Points, in no order, along strands that fork, close into loops and pass close to each other.
Points whose rows are less than 56.6 apart are linked; no others are. Some points are linked to none.
fatut: 17 17 34 6 -15 14 -16 -40 12 -41 -10 -8 8 7 6 -6 -37 9 39 -2 3 -15 17 29
sagis: -2 -20 19 11 15 -26 18 -11 -18 26 33 5 27 23 -29 17 3 32 15 42 -35 -8 20 15
tata: 10 20 35 -12 -33 5 -18 -7 61 -19 -28 -15 -7 17 -11 -21 -33 2 24 -20 10 24 12 -1
butub: -3 -7 5 -18 17 -13 5 -7 17 46 -11 9 -3 15 -7 -22 12 23 -24 36 -10 -7 26 -7
ruga: 15 5 27 8 -50 -21 -33 2 47 -27 3 -13 6 9 -30 -2 -40 -8 28 -42 7 12 -8 20
zemer: -20 31 -10 -8 -29 -5 26 -11 16 29 -15 -2 -6 15 -11 -31 -8 2 -46 16 5 31 51 -5
giral: 12 10 17 5 7 23 -8 -50 -2 -43 -5 -7 11 3 18 -10 -38 9 51 10 -5 -16 16 40
dek: -16 8 -28 29 4 5 9 16 -68 -46 27 -6 22 -29 15 35 -8 8 17 13 7 -6 -22 -3
vukon: -16 -3 -23 14 -38 -36 21 9 8 24 2 6 -25 15 -30 5 -4 -7 -31 4 -5 -2 23 19
Fosi: -11 -16 -21 10 0 -26 13 7 4 33 -11 1 -19 5 -15 -3 14 12 -14 18 -8 -9 11 -1
Tobe: -3 -1 17 0 -9 -16 15 -20 21 28 -8 10 -7 17 5 -17 -11 7 -22 22 0 7 49 -5
zis: -7 -17 -15 24 28 -15 2 11 -32 -2 2 -2 3 2 -8 13 4 24 2 42 -2 -18 3 -6
firuk: 35 2 52 -14 -8 -26 -44 -1 52 15 -35 13 -27 18 -27 1 -4 3 0 -1 -1 -4 3 9
bolo: 11 2 39 -19 4 -19 -19 -2 51 36 -30 20 -19 20 4 -17 5 11 -31 16 6 -1 29 -12
rel: 11 -6 3 16 32 40 24 23 -61 -35 -1 -4 12 -40 8 3 5 -10 -5 -19 15 -8 -29 -10
Kebe: 4 2 35 3 -48 -11 -13 -4 55 -7 -2 -6 -12 25 -11 4 -31 1 9 -8 -1 39 28 -15
famur: 21 -8 31 -2 11 -16 -9 -18 23 14 -5 18 -9 17 10 1 -4 12 5 22 -11 -9 22 18
Fef: 20 -3 9 -15 25 5 -49 -29 8 9 -45 9 -22 -8 6 -8 7 5 11 -24 0 -27 -19 20
Burum: -16 -1 -17 -20 -9 34 39 35 0 4 -2 -8 -28 -14 -10 -6 30 -17 -27 -36 4 17 -15 -13
nur: 15 3 25 19 -37 -22 -37 -10 27 -31 -2 -4 7 3 -22 3 -42 -4 28 -41 18 -13 -15 32
ribi: -10 20 -14 -25 20 54 4 -4 -15 -13 13 -8 20 -21 44 -26 3 -5 16 16 22 29 -27 -32
Bave: -6 10 10 20 -43 -6 -4 -51 -14 -16 55 -3 13 17 17 29 -30 17 35 31 -23 22 34 5
bir: -25 30 -2 -34 -14 20 10 -1 24 16 -20 12 -1 -6 36 -30 -8 -3 -23 3 21 28 15 -24
bipo: 11 -13 9 12 -17 -26 1 -3 17 10 -4 10 -7 4 15 13 -28 -4 0 5 -4 -7 14 14
dedut: -1 -37 -22 17 -22 -10 13 36 -16 -2 -3 -12 -14 -18 -25 35 13 -25 3 -48 -16 -24 -23 9
beti: -8 31 0 -28 32 47 0 -38 6 -37 -19 -4 15 -4 44 -33 -31 10 35 14 12 11 8 23
Funi: -10 11 -30 43 47 -4 20 -4 -61 -4 9 0 -8 10 0 11 39 27 -40 14 -8 -19 2 -3
fituk: -2 -7 -2 11 33 34 20 17 -39 -22 -17 -7 8 -27 14 4 7 -3 4 -9 13 2 -21 -25
bas: -9 -1 -5 -9 37 -11 10 -3 -13 27 3 -1 15 23 -36 -9 19 42 -31 53 -17 -8 8 -8
Filur: -24 14 -26 29 38 7 36 20 -45 -8 9 4 -13 8 -5 12 34 -7 -60 -20 6 29 4 -11
gelil: -9 -18 -30 0 -32 -8 18 28 -9 -3 5 -6 -10 -17 -12 30 3 -21 2 -35 -8 -12 -18 3
tozed: 6 -3 32 2 -10 -22 -2 -4 38 25 -22 14 -13 17 4 -6 -10 0 -21 13 6 3 31 -6
Nat: 4 30 8 5 -33 -1 -18 3 17 -10 49 -4 41 -5 31 -9 -8 -35 24 -13 19 6 -12 19
Rem: -3 6 11 2 -3 -11 33 -29 11 35 -1 1 7 27 -15 -23 -5 15 -23 33 -13 8 51 -2
guve: 6 34 9 -18 -19 11 -24 -14 21 -20 4 5 22 -13 19 -18 -20 -10 19 -31 27 5 -25 8
Lobep: -2 -1 -10 -12 -19 0 7 8 16 12 -25 12 -5 -16 17 3 -4 -20 -9 -30 10 -4 -9 -17
zum: 9 -9 3 -30 50 5 -17 -17 24 18 -25 13 -9 11 25 -21 9 20 -2 31 -11 -8 15 -4
teg: -18 1 -30 17 -12 -2 3 20 -43 -32 34 -15 25 -21 13 23 -23 8 24 22 -1 12 -15 8
rimo: -26 3 -21 21 -26 -1 1 15 -35 -16 49 -22 30 -10 15 12 -24 9 24 33 -12 21 3 22
Bigu: 16 -12 1 4 49 3 -28 -21 -11 -21 -12 -2 2 7 12 1 -19 8 42 24 -6 -17 -12 32
faku: 15 -1 48 -17 17 -13 -11 -27 24 15 7 25 -2 22 -2 4 9 23 7 23 -28 -8 26 15
gimiz: -13 25 -9 5 14 67 21 23 -49 -31 29 -13 6 -26 21 -18 30 -9 -14 15 22 15 -24 -27
Pofos: 32 -30 4 -27 32 4 -33 7 -2 21 -45 4 -20 -22 1 -4 30 7 -8 -31 -25 -5 -11 -12
Vuse: 3 -32 -3 27 -2 -35 11 7 -22 7 23 0 3 4 -12 22 -18 13 21 34 -17 -11 6 21
geru: -4 -26 -2 28 -10 -24 24 -10 -25 0 32 -5 8 8 -7 14 -27 17 21 37 -18 7 28 15
ninat: -18 -2 -31 11 16 -16 21 6 -2 27 -15 -8 -18 15 -22 -13 20 16 -24 21 -1 -1 9 -9
kerav: 34 -20 34 5 -25 -53 -27 5 22 25 0 25 -14 9 -18 30 -5 -7 -4 1 -15 -19 2 20
buban: -1 -23 -21 39 9 -14 6 29 -45 -19 0 -10 -7 -12 -11 35 5 2 10 3 -4 -19 -18 -4
duto: -10 19 4 -1 -43 -3 -7 6 11 -4 24 -1 21 -9 28 1 -24 -6 0 2 -2 20 15 9
Koz: -27 6 -24 12 30 12 34 27 -8 13 -19 -7 -32 11 -20 -9 39 -1 -46 -20 4 28 2 -21
movi: 15 -17 -15 -10 -9 32 -6 11 -28 -20 39 -13 24 -36 0 -14 16 -31 18 -36 12 7 -40 -10
pag: 5 14 6 -9 -45 -9 -24 20 29 -1 45 -6 29 1 4 -4 8 -61 18 -27 43 -5 -15 -3
sete: 31 -16 21 22 -22 -40 -42 -9 16 3 -8 12 -8 7 -13 25 -25 -13 10 -22 -1 -29 -20 32
pigup: 8 -2 -4 5 31 14 -13 -33 -10 -34 -12 -8 10 2 18 -6 -38 11 51 7 0 -15 -10 39
Keb: 8 -7 12 20 -25 -28 -39 -12 17 -14 -4 8 4 -6 -14 10 -30 -12 21 -58 21 -30 -34 26
Veva: -35 30 -13 -36 -11 24 25 0 19 29 -36 10 -13 -10 27 -38 7 -4 -35 1 23 28 14 -34
bifib: -38 15 -39 17 3 6 18 24 -35 -10 30 -10 -12 12 -20 27 21 -10 -34 -13 3 37 -12 -6
mupi: 33 -36 3 -28 49 -3 -28 7 -19 4 -33 6 -13 -21 -12 3 26 28 -8 -12 -24 -8 -7 -23
Digar: -29 13 -39 19 19 6 27 22 -44 -6 24 -3 -7 13 -15 26 26 -19 -60 -21 4 43 1 -14
Birak: -7 10 -22 5 -23 16 7 9 -3 -4 56 -14 40 -13 35 -13 3 -34 36 9 19 0 -25 6
Goto: -26 26 -20 15 32 39 32 10 -62 -30 9 0 3 -25 19 3 21 11 -16 13 16 13 -6 -18
kevud: -15 17 -29 41 53 6 31 6 -49 -2 -1 1 -10 12 1 3 40 15 -57 -6 -1 6 8 -9
ges: 16 -37 -12 18 12 -16 -17 12 -21 7 -16 -8 -3 -12 -1 23 4 -4 19 -6 -14 -19 -23 1
zam: -2 1 -11 21 -5 -34 40 -9 -4 34 17 -6 2 31 -48 -4 5 13 -20 32 -21 6 23 19
fenu: 21 -34 -3 11 -33 -39 -22 15 7 23 -14 13 -17 -8 -13 35 2 -20 -5 -23 -16 -37 -14 10
Dited: 8 -4 38 -42 34 -5 -5 -25 29 11 1 35 6 18 -5 -9 8 37 -6 26 -35 -6 24 9
Gosig: -2 3 16 -27 19 -3 17 -20 19 52 -5 7 18 27 -25 -26 14 32 -38 39 -27 -3 34 -5
lale: -9 -1 -2 -11 -1 -6 6 4 30 42 -47 11 -24 1 11 -17 17 -3 -33 1 5 -8 20 -22
Gagep: 12 8 28 -1 15 2 -1 -26 30 -1 -18 9 -12 17 28 -14 -17 8 5 17 3 0 33 9
Fol: 10 17 21 -13 22 14 -10 -29 28 -11 -38 8 -10 13 31 -22 -19 7 14 9 9 -9 21 18
fegav: 7 -27 -9 6 -30 -42 -7 22 13 35 -12 12 -31 -1 -20 24 18 -10 -18 -5 -16 -29 1 3
Kig: 10 -15 1 -8 25 13 -8 -3 9 18 -45 5 -11 -10 25 -7 13 -11 1 -24 -4 -7 -12 -15
saruv: 1 24 42 -1 -20 11 -5 -44 40 -28 -11 -5 -12 32 -2 -2 -26 12 35 18 5 13 40 -14
pizul: -23 -4 -35 14 -15 -3 11 26 -32 -24 19 -11 6 -17 -3 26 -7 1 15 4 -1 6 -18 1
tomi: -1 -13 23 -52 48 2 3 -19 22 11 0 35 12 16 -13 -14 3 49 -16 34 -38 0 14 -4
lino: -16 13 -8 -7 69 37 2 -19 -17 -47 -10 -1 20 4 44 -18 -27 17 29 43 13 17 14 -1
gute: -7 -4 7 19 -56 -47 20 4 14 25 15 8 -19 22 -49 14 -10 -10 -32 3 -8 -2 38 17
Reg: 20 -34 7 -7 27 11 -16 30 -12 23 -43 -3 -15 -30 -5 -3 28 -9 -10 -37 -20 -6 -19 -4
fesu: 8 -6 -4 -35 -3 52 26 19 1 3 -8 -2 -11 -30 13 -36 21 -24 -21 -34 13 16 -22 -31
Lega: -9 -2 -7 11 50 7 -4 16 -33 6 -18 -4 -10 -5 -10 -5 46 35 -33 20 -6 -17 7 -27
Nikor: 1 -37 -25 24 -18 -26 2 36 -12 13 -6 -8 -33 -4 -28 34 25 -9 -3 -20 -24 -27 -16 7
Rabo: 2 -10 -14 -18 -10 35 30 44 -12 -12 15 -16 -16 -26 -16 -7 23 -25 -17 -39 8 9 -28 -8
rezi: -2 -2 27 25 -54 -43 24 -13 12 29 14 10 -4 26 -47 17 -9 -5 -19 10 -11 6 45 3
mufi: -16 -9 -10 5 54 3 3 -3 -17 2 -8 -2 12 8 8 -16 4 26 -7 53 4 -8 21 -17
seno: -16 9 -10 14 -14 14 -2 2 -20 -17 49 -22 40 -10 39 3 -26 3 36 27 -9 24 -4 20
Zibo: -3 -13 -9 0 47 6 -1 -8 -2 -2 -18 1 4 5 25 -9 -11 12 15 34 0 -2 9 -4
vik: 19 -14 33 7 -30 -39 -25 17 53 22 -24 13 -19 19 -20 12 -15 -16 -13 -3 3 -2 7 -2
zegog: -33 12 -35 9 5 3 21 8 -29 -10 4 -12 2 -7 -1 -3 -8 16 -3 29 7 23 8 -7
Lodoz: -43 21 -31 2 -32 13 12 17 -9 7 35 -18 12 -4 7 -4 5 -7 -1 19 0 20 -6 13
nogi: 2 -8 19 23 -49 -27 12 -22 -4 -2 35 9 0 10 -3 25 -31 5 8 14 -18 12 36 10
ridu: -29 15 -17 -5 -58 -17 9 18 11 11 11 -1 -6 -4 -6 7 -12 -11 -27 -5 1 10 19 10
Vedom: -33 4 -36 -1 -14 13 25 29 -16 -6 17 -11 -20 -6 -17 16 19 -7 -15 -16 -1 21 -18 -5
tuf: 3 -5 2 -30 -2 41 29 12 15 15 -33 7 -17 -25 19 -29 19 -25 -24 -38 12 9 -12 -35
zit: 9 -22 4 10 46 -17 -12 3 -36 -11 16 9 15 3 1 19 2 28 12 54 -9 -24 1 2
Mul: -3 -23 -21 12 10 -6 6 13 -13 1 -14 -5 -1 -12 11 15 -7 -1 15 4 -4 -8 -11 -6
tuzo: 3 21 -26 5 26 -18 35 -4 8 36 -5 -15 1 46 -42 -18 21 19 -49 37 -19 12 12 -4
Gato: 21 -33 -8 18 15 -23 -21 -2 -18 0 -2 -1 0 0 5 23 -18 -1 31 9 -12 -18 -22 20
Gef: -1 -13 -1 6 -40 -38 -3 22 30 29 -23 12 -28 3 -16 15 3 -18 -29 -11 4 -22 11 -6
zelo: -11 21 6 -22 -20 4 3 3 32 9 -22 13 -3 -4 29 -13 -19 -8 -20 -9 20 18 12 -19
Viso: 7 -3 -18 12 -8 36 4 40 -40 -31 64 -34 15 -21 -8 3 36 -36 11 -16 16 -9 -34 -2
pimi: 9 -9 -3 -21 -42 -7 -9 14 8 -2 14 5 9 -25 -14 16 4 -43 -4 -72 17 -14 -24 -11
guler: 24 -42 -3 12 19 -17 -26 23 -31 5 -17 -5 -11 -20 -17 25 24 7 7 -7 -24 -20 -22 -4
desun: -1 1 36 21 -36 -37 22 -28 15 39 14 14 11 31 -41 17 1 5 -11 19 -17 3 46 -6
Gor: -9 26 -7 5 30 60 32 14 -64 -35 14 -2 2 -35 28 -9 22 3 -19 8 18 12 -18 -20
pepa: 11 -14 18 1 -31 -38 -22 24 45 32 -31 14 -25 8 -14 10 3 -17 -28 -5 6 -13 12 -14
Pipa: -3 7 -13 -5 33 25 -6 -15 -20 -36 2 -8 23 -10 35 -1 -33 6 41 7 13 15 -22 5
Fuzit: 3 -19 -5 -7 0 -3 -2 17 16 39 -45 5 -26 -11 5 -2 33 -6 -22 -19 -10 -15 3 -20
bek: -7 18 19 22 -59 -8 -16 -35 5 -20 47 -5 13 19 18 26 -28 7 21 17 -14 23 31 -2
Peled: -3 -7 -29 3 -26 20 6 37 -27 -16 63 -31 13 -16 -11 16 31 -36 21 -22 9 -12 -34 8
bodek: -6 0 -27 25 16 -37 21 5 -12 26 13 -6 -5 37 -52 3 18 18 -31 33 -15 0 1 9
Goteb: 13 10 61 7 -5 -15 -10 -29 39 4 -1 15 -11 37 -14 15 -2 12 22 19 -7 -1 34 -2
zev: -31 4 -48 1 1 -7 26 19 -6 17 4 -9 -28 25 -27 13 24 -17 -51 -30 -2 39 4 -10
tobi: -5 18 29 -8 -53 -4 -21 15 57 -7 8 -10 9 16 4 -5 -24 -11 1 -14 6 39 15 -11
sol: 0 -2 -16 11 22 15 -14 -6 -50 -44 29 -9 39 -27 18 15 -23 -2 41 -11 14 5 -44 -2
dudu: -4 -6 -14 29 32 -23 2 10 -49 -3 12 0 -2 5 -18 19 24 33 -15 38 -7 -30 -3 -3
ner: 16 8 47 -8 -14 0 -20 -5 66 1 -46 -10 -22 29 -13 -21 -23 -1 13 -4 11 10 15 0
nebu: -6 9 -17 20 10 29 16 14 -73 -46 26 -6 27 -38 18 24 2 1 10 1 10 -5 -29 -11
dabat: -3 -5 1 4 -1 7 -23 -30 -6 -24 14 9 9 -27 2 -12 -13 0 41 -64 25 -21 -47 20
tur: 1 25 18 -23 31 37 -12 -37 22 -23 -50 3 4 2 30 -43 -22 2 26 7 14 -18 15 22
kifip: 2 18 13 -1 -5 -12 45 -33 14 48 -1 -3 20 39 -34 -16 10 15 -28 33 -25 4 48 -2
Kanid: -24 10 -10 -25 6 27 34 8 19 34 -47 4 -25 -10 18 -31 23 -4 -32 -15 13 15 12 -39
kedi: -16 12 -12 -13 -52 -7 -3 18 15 3 18 3 12 -16 16 6 -11 -17 -9 -9 6 8 3 2
zisu: -22 11 -27 0 -6 29 5 20 -29 -18 31 -14 26 -23 20 5 3 -6 18 16 11 15 -27 -14
Zevep: -9 -4 -15 -3 1 1 11 -4 -4 -2 -1 0 6 -5 31 -7 -27 9 10 16 1 15 11 1
puf: 16 -1 17 -41 33 -5 -25 -16 35 24 -33 23 -19 8 17 -17 14 17 -16 15 -8 -9 13 -4
Mota: 2 30 32 -15 -38 7 -23 5 56 -19 -7 -12 7 12 6 -18 -26 -4 14 -20 13 35 5 -4
babak: -25 -4 -35 -2 -30 -3 23 26 -5 2 6 -5 -19 -11 -10 14 10 -10 -11 -21 -3 5 -8 -4
vos: 27 7 61 3 -6 -17 -23 -24 33 -1 -6 15 -8 26 -22 18 -4 9 27 14 -14 -14 21 21
Tagel: 9 24 3 8 -26 -1 -22 -10 0 -20 54 -9 46 -10 30 -5 -15 -23 44 -17 11 4 -23 35
dedif: 3 12 -2 12 -22 3 -14 -16 -8 -28 40 -12 32 -7 37 9 -35 4 39 3 -13 18 -3 32
Pid: 5 1 -6 -30 2 62 23 27 -8 -8 8 -16 -6 -31 12 -42 27 -21 -19 -14 16 25 -25 -31
Kare: 3 -14 6 17 -34 -25 11 -7 2 3 19 5 -3 1 6 14 -31 2 3 11 -11 4 26 15
vuki: 6 15 21 -4 7 7 -32 -24 28 -5 -45 5 -5 0 7 -18 -23 -2 16 -27 25 -25 -14 19
zasut: 5 4 -11 5 2 39 15 44 -51 -42 45 -17 7 -31 -9 7 23 -20 -11 -18 12 0 -34 -1
meve: 8 -8 -8 -1 4 6 -8 -15 3 -4 -18 6 3 -15 18 -1 -11 -16 15 -46 8 -7 -33 0
zitat: 5 13 -5 -13 -48 2 -9 24 23 7 44 -16 15 -2 4 -4 25 -67 6 -28 48 -20 -7 -15
nafum: 6 26 2 -25 -19 13 -13 -8 25 -8 -2 11 12 -14 25 -16 -10 -21 1 -33 25 13 -25 -13
bez: 28 -12 17 -43 12 -33 -18 -5 30 31 -20 34 -19 -1 -12 2 13 28 -25 6 -19 -17 4 -9
zisi: -20 25 -12 -20 40 54 4 -5 -29 -30 10 -7 28 -17 50 -17 -10 8 21 35 25 31 -15 -26
pubi: -11 10 -20 0 -7 44 9 25 -30 -19 40 -21 20 -23 11 -6 25 -20 12 10 13 7 -33 -21
Det: -27 20 -12 -17 60 44 8 -10 -30 -36 -10 0 25 -9 50 -15 -16 15 14 41 24 27 10 -26
vure: 11 -7 -1 14 -6 -5 0 -20 -14 -30 30 -7 15 0 27 13 -45 12 39 11 -15 10 9 30
sitid: -31 0 -29 2 13 15 36 32 -8 11 0 -5 -36 9 -23 3 33 -13 -49 -35 3 39 -2 -11
Kozu: 17 -21 -3 -9 55 7 -32 -6 -14 2 -29 0 -3 -4 13 3 12 11 14 8 -12 -12 -12 -11
Mumin: -7 -10 -12 30 10 -47 17 12 -26 22 28 -3 1 29 -54 20 14 23 -17 37 -21 -10 -5 22
pav: 17 -4 39 16 -34 -24 -10 -4 42 -7 -3 3 -11 22 -10 12 -36 -1 7 -4 0 14 18 3
Gati: -31 6 -37 -1 -43 -20 18 15 6 13 8 0 -24 2 -17 13 -1 -9 -27 -14 -1 7 11 12
guba: -23 -2 -13 -9 6 18 34 22 16 34 -44 2 -36 -7 -2 -23 40 -7 -35 -25 -1 7 5 -24
tane: -14 16 -23 19 50 1 13 0 -27 11 -11 -9 -7 18 -20 -11 41 31 -51 25 -1 -4 6 -24
Kalu: 18 -2 19 6 -14 -20 -36 -3 39 7 -37 9 -12 6 -3 5 -19 -17 -1 -33 15 -15 -18 4
diben: 21 -30 2 10 37 -21 -22 1 -22 -6 8 3 7 5 1 20 -7 17 30 37 -15 -16 -10 14
kese: -9 7 -22 13 -15 11 -5 12 -21 -19 55 -17 48 -17 30 4 -9 -17 43 13 4 8 -30 13
vanub: -13 1 -18 2 11 25 15 16 -35 -23 3 -8 13 -27 13 10 -3 1 12 2 11 11 -24 -24
sesop: 3 29 8 -31 15 33 -3 -25 25 -5 -40 13 -1 -7 33 -31 -11 -10 3 -31 32 5 -18 -13
Fomos: 6 34 30 4 -29 16 -16 -35 22 -37 14 -8 7 14 24 2 -29 14 26 7 -1 19 29 7
kivu: -3 17 -13 1 -35 8 1 8 11 1 56 -7 36 -9 29 -12 6 -49 23 -3 30 -9 -15 2
Nas: 17 -14 30 12 -44 -36 -15 15 46 0 -8 4 -9 16 -19 20 -34 -18 -2 -15 3 4 10 3
miti: 5 -14 4 5 12 14 -17 -25 0 -5 -13 7 1 -20 9 -6 -6 -12 22 -65 16 -17 -42 9
Kel: -6 9 -28 -7 -35 23 14 17 4 5 52 -19 13 -8 15 -13 28 -48 14 -9 26 -13 -16 -7
fub: 11 -18 -9 -3 -20 -5 -8 -1 -1 -4 5 6 9 -22 1 12 -9 -28 11 -64 8 -9 -36 1
Gese: 28 -22 11 -54 40 -24 -10 -12 20 14 -19 36 -12 0 -16 2 7 36 -12 8 -26 -19 -7 -8
Saf: -33 27 -41 -9 -19 -8 29 3 14 29 -19 1 -28 16 -16 -18 15 -8 -50 -11 3 26 21 -5
vegeb: 9 3 -6 11 16 40 28 35 -61 -43 24 -4 4 -40 1 8 13 -14 -15 -18 15 -1 -33 2
Mulab: -30 30 -26 25 48 24 32 -5 -55 -17 -8 1 0 -8 14 -2 22 24 -26 20 14 3 13 -19
Dabe: 2 -1 -20 10 9 4 -14 -4 -36 -42 30 -13 40 -17 24 15 -35 3 48 1 2 11 -33 17
vek: -6 -20 -17 9 -6 -18 11 6 1 14 -13 1 -12 -7 5 7 -10 0 1 7 -5 -9 5 0
Fekek: 18 13 27 -20 20 6 -47 -27 25 3 -50 7 -15 0 2 -19 -3 6 9 -6 10 -28 -3 19
rufa: 8 -23 -14 -11 -13 23 19 36 -23 -14 16 -13 0 -31 -19 6 12 -30 -1 -49 1 -3 -31 0
momot: -27 5 -24 3 30 20 31 18 -3 21 -38 -9 -27 3 -6 -24 37 10 -32 -7 6 18 9 -30
Ruso: 3 -17 -7 -16 21 3 -2 26 8 37 -39 -1 -34 -11 -9 -17 52 19 -32 -10 -19 -5 7 -29
Fevo: 25 -13 1 -17 28 -8 -34 -16 7 15 -29 12 -15 -1 13 -1 7 5 9 1 -10 -18 -12 9
Pamo: -9 2 -28 48 35 -15 16 3 -67 -14 20 3 -7 3 -2 26 28 26 -20 21 -7 -31 0 7
mit: 26 -9 37 16 -16 -27 -52 -16 17 -1 -19 6 -11 3 -24 11 -24 -1 20 -20 7 -34 -20 41
dofom: 4 4 -10 -3 3 60 10 33 -32 -26 36 -27 9 -26 15 -30 33 -25 -6 2 21 10 -28 -24
gaper: 8 24 8 -2 -36 -8 -36 5 22 -11 43 1 35 -4 6 -7 -1 -47 26 -32 35 -2 -25 12
gen: 20 -25 0 18 -35 -41 -16 7 11 4 -1 11 -7 -2 -4 31 -25 -22 6 -20 -5 -28 -11 20
Belo: -27 11 -21 14 54 15 18 -1 -33 -4 -18 -5 5 2 9 -14 13 28 -20 39 17 -5 20 -28
mada: 0 18 -8 -11 35 -8 24 -4 -3 34 -4 -9 16 41 -50 -14 23 35 -48 51 -28 2 5 -3
Vav: -29 41 -26 -15 -33 -9 25 -1 19 30 -18 0 -17 18 -18 -25 3 -10 -56 5 6 32 37 -1
feda: -21 17 -56 -3 -8 -23 31 5 7 26 -4 -7 -22 33 -27 -1 16 -18 -54 -9 -8 39 15 -2
danid: -7 -14 12 -2 29 -17 15 -7 -15 25 20 2 26 22 -32 -2 7 37 -6 52 -28 -6 20 9
Vizop: -4 11 26 -17 6 -8 27 -32 14 53 1 6 32 34 -32 -7 17 28 -28 34 -40 0 39 -3
kof: -4 -24 -13 5 1 9 22 38 -2 11 -29 -8 -27 -17 -12 8 29 -15 -12 -34 -11 -8 -12 -5
sidug: -5 -2 -4 -6 60 23 1 -19 0 -27 -15 0 9 11 36 -16 -20 16 28 37 3 7 13 5
mikuv: 3 19 4 -6 -15 0 -24 -23 11 -23 5 7 16 -18 9 -11 -22 -8 29 -47 27 -11 -32 19
Mel: -18 11 -27 3 39 -2 19 0 -5 29 -23 -13 -10 25 -23 -26 30 26 -42 31 -1 3 13 -23
lib: 10 -19 -16 21 12 -9 -8 -10 -31 -36 20 -11 23 -6 19 20 -47 8 46 8 -6 2 -16 28
Fufo: 8 19 -4 11 -16 0 -25 -18 -13 -33 50 -11 45 -12 27 -1 -28 -3 52 -17 -2 4 -23 46
kis: 5 12 19 -24 48 40 -18 -39 19 -23 -39 10 -1 6 25 -42 -4 8 29 32 -7 -22 22 28
git: 38 -13 9 -40 33 -20 -37 -22 13 7 -24 28 -20 -3 -9 -1 9 22 2 0 -18 -21 -7 11
lepi: 5 7 -2 -12 -12 2 -7 -9 20 -3 -21 10 4 -13 23 0 -16 -21 1 -40 14 0 -21 -9
zela: -8 4 2 -9 -19 -9 4 9 34 22 -35 13 -15 -3 18 -6 -6 -11 -24 -12 15 -1 10 -23
nos: -24 0 -21 -11 -18 12 35 23 11 20 -21 2 -37 -8 -8 -1 27 -15 -31 -35 3 8 1 -16
ser: 18 -8 24 10 -59 -36 -25 14 40 -23 16 -6 5 11 -20 22 -41 -18 11 -32 -2 11 2 11
lar: 5 -11 -20 5 -11 -11 -3 -2 -10 -17 8 0 16 -16 20 16 -31 -8 27 -15 -2 -1 -24 15
gupof: 6 6 -12 -21 -44 20 1 20 10 9 46 -19 4 -11 7 -11 39 -58 -3 -30 32 -19 -8 -13
Fugu: 8 10 51 6 -21 -7 -5 -33 51 -7 -9 3 -19 41 -20 9 -15 11 34 16 1 13 33 -13
vem: -5 -25 -16 25 -4 -41 14 17 -20 17 17 -2 -10 12 -34 15 6 16 -1 31 -14 -15 1 18
zod: 9 6 7 -28 10 34 5 -11 22 9 -37 14 -7 -15 31 -24 5 -19 -8 -42 20 8 -21 -30
Repat: 12 2 13 -27 55 18 -22 -29 22 -8 -25 14 -6 13 20 -27 5 19 14 37 -18 -12 15 20
Rov: 36 -2 35 -31 5 -33 -35 -6 37 23 -25 30 -23 8 -16 7 5 12 -15 2 -9 -12 5 3
gurad: 28 -29 3 -18 60 1 -36 1 -29 -10 -24 6 -5 -14 -3 7 22 23 3 5 -17 -13 -11 -18
pep: 11 -35 -15 18 4 -23 -9 36 -23 11 -7 -6 -27 -8 -32 26 35 8 -3 -4 -25 -25 -16 -1
Fison: 9 -3 27 -31 19 -12 -12 -12 37 41 -20 23 -11 14 5 -20 12 21 -33 26 -5 -9 30 -9
peno: 32 1 51 6 -9 -20 -37 -21 21 -4 -13 10 -12 15 -18 13 -14 3 23 3 -7 -25 4 35
Sivos: -1 -1 40 12 -14 -24 18 -41 15 26 16 17 11 33 -16 14 -2 13 4 25 -15 3 48 -7
favi: -2 -17 9 22 -8 -35 33 -12 -15 30 27 0 14 25 -41 9 2 21 4 34 -30 -2 26 20
zif: 6 18 48 -8 -18 27 -14 -48 40 -36 -30 -9 -1 22 -10 -12 -25 8 49 23 8 -7 39 -10
vali: 3 -1 -11 17 22 29 2 4 -65 -46 24 -6 35 -36 15 15 -8 -6 24 -13 15 1 -41 -14
kavu: -4 -13 2 23 -27 -10 13 -28 -29 -15 49 -6 16 8 6 22 -33 16 34 33 -27 20 30 14
zenu: -8 -7 12 -46 39 4 9 -16 17 37 -9 15 17 19 -26 -25 12 45 -40 44 -33 -3 18 -11
Rez: 3 28 13 -18 11 20 -15 -27 29 -14 -40 4 0 -3 20 -23 -21 -5 13 -26 30 -7 -12 7
buda: 26 -21 12 -5 38 -16 -25 -17 -10 -9 7 9 2 10 1 10 -7 16 35 30 -24 -16 -7 32
tugu: 25 3 49 -9 -11 -8 -40 -5 59 8 -47 -5 -22 20 -24 -16 -14 -1 14 -4 10 -7 6 12
pefez: -16 -4 -29 5 -20 14 12 36 -35 -25 40 -20 9 -22 -11 27 14 -15 12 -15 -1 2 -33 -2
pazet: 8 -19 -17 -19 -40 5 6 22 -12 -5 31 -8 5 -31 -17 15 16 -41 4 -61 4 -15 -27 0
zan: -13 18 -9 -12 18 63 15 13 -34 -21 13 -11 13 -26 29 -24 18 -4 3 17 21 26 -26 -42
pov: 4 -3 35 21 -29 -25 12 -36 10 8 22 14 0 26 -8 21 -20 8 11 19 -10 9 44 -5
non: 13 12 49 2 -14 19 -21 -39 24 -34 -31 -9 3 11 -9 -13 -32 5 41 5 8 -20 26 14
gub: 6 -21 -6 11 -23 -21 -26 -13 0 -13 15 11 10 -18 -6 18 -17 -23 22 -77 12 -24 -43 18
duvug: -7 -10 -8 4 40 9 0 26 -12 19 -30 -7 -23 -5 -13 -12 51 29 -32 5 -13 -7 4 -27
nomo: -5 20 22 17 -55 -6 -18 -8 14 -15 39 -8 21 8 23 14 -26 -1 11 1 -10 23 24 7
Nama: 13 -38 -4 10 5 4 -2 32 -11 19 -31 -7 -16 -24 -10 12 26 -16 -3 -34 -19 -14 -19 -2

How many points has the smallest loop of links through each point below? Write 0 if it is on no loop.
zelo -> 16
guve -> 7
nebu -> 11
butub -> 9
kevud -> 19
Fufo -> 8
kis -> 15

Name the points in between on the shortest way along the links from the first point to the second, in order.
fituk / zan -> vanub, zisu, pubi, dofom, gimiz
pep / geru -> Nikor, dedut, gelil, babak, Gati, ridu, kedi, duto, nomo, bek, Bave, kavu
Fugu / zis -> saruv, zif, non, fatut, giral, pigup, Bigu, buda, diben, zit
nogi / Pamo -> Kare, bipo, vek, Mul, ges, Gato, diben, zit, zis, dudu
dedut / Funi -> gelil, babak, Vedom, bifib, Digar, Filur, kevud
Gef / Mota -> pepa, vik, Nas, pav, Kebe, tobi
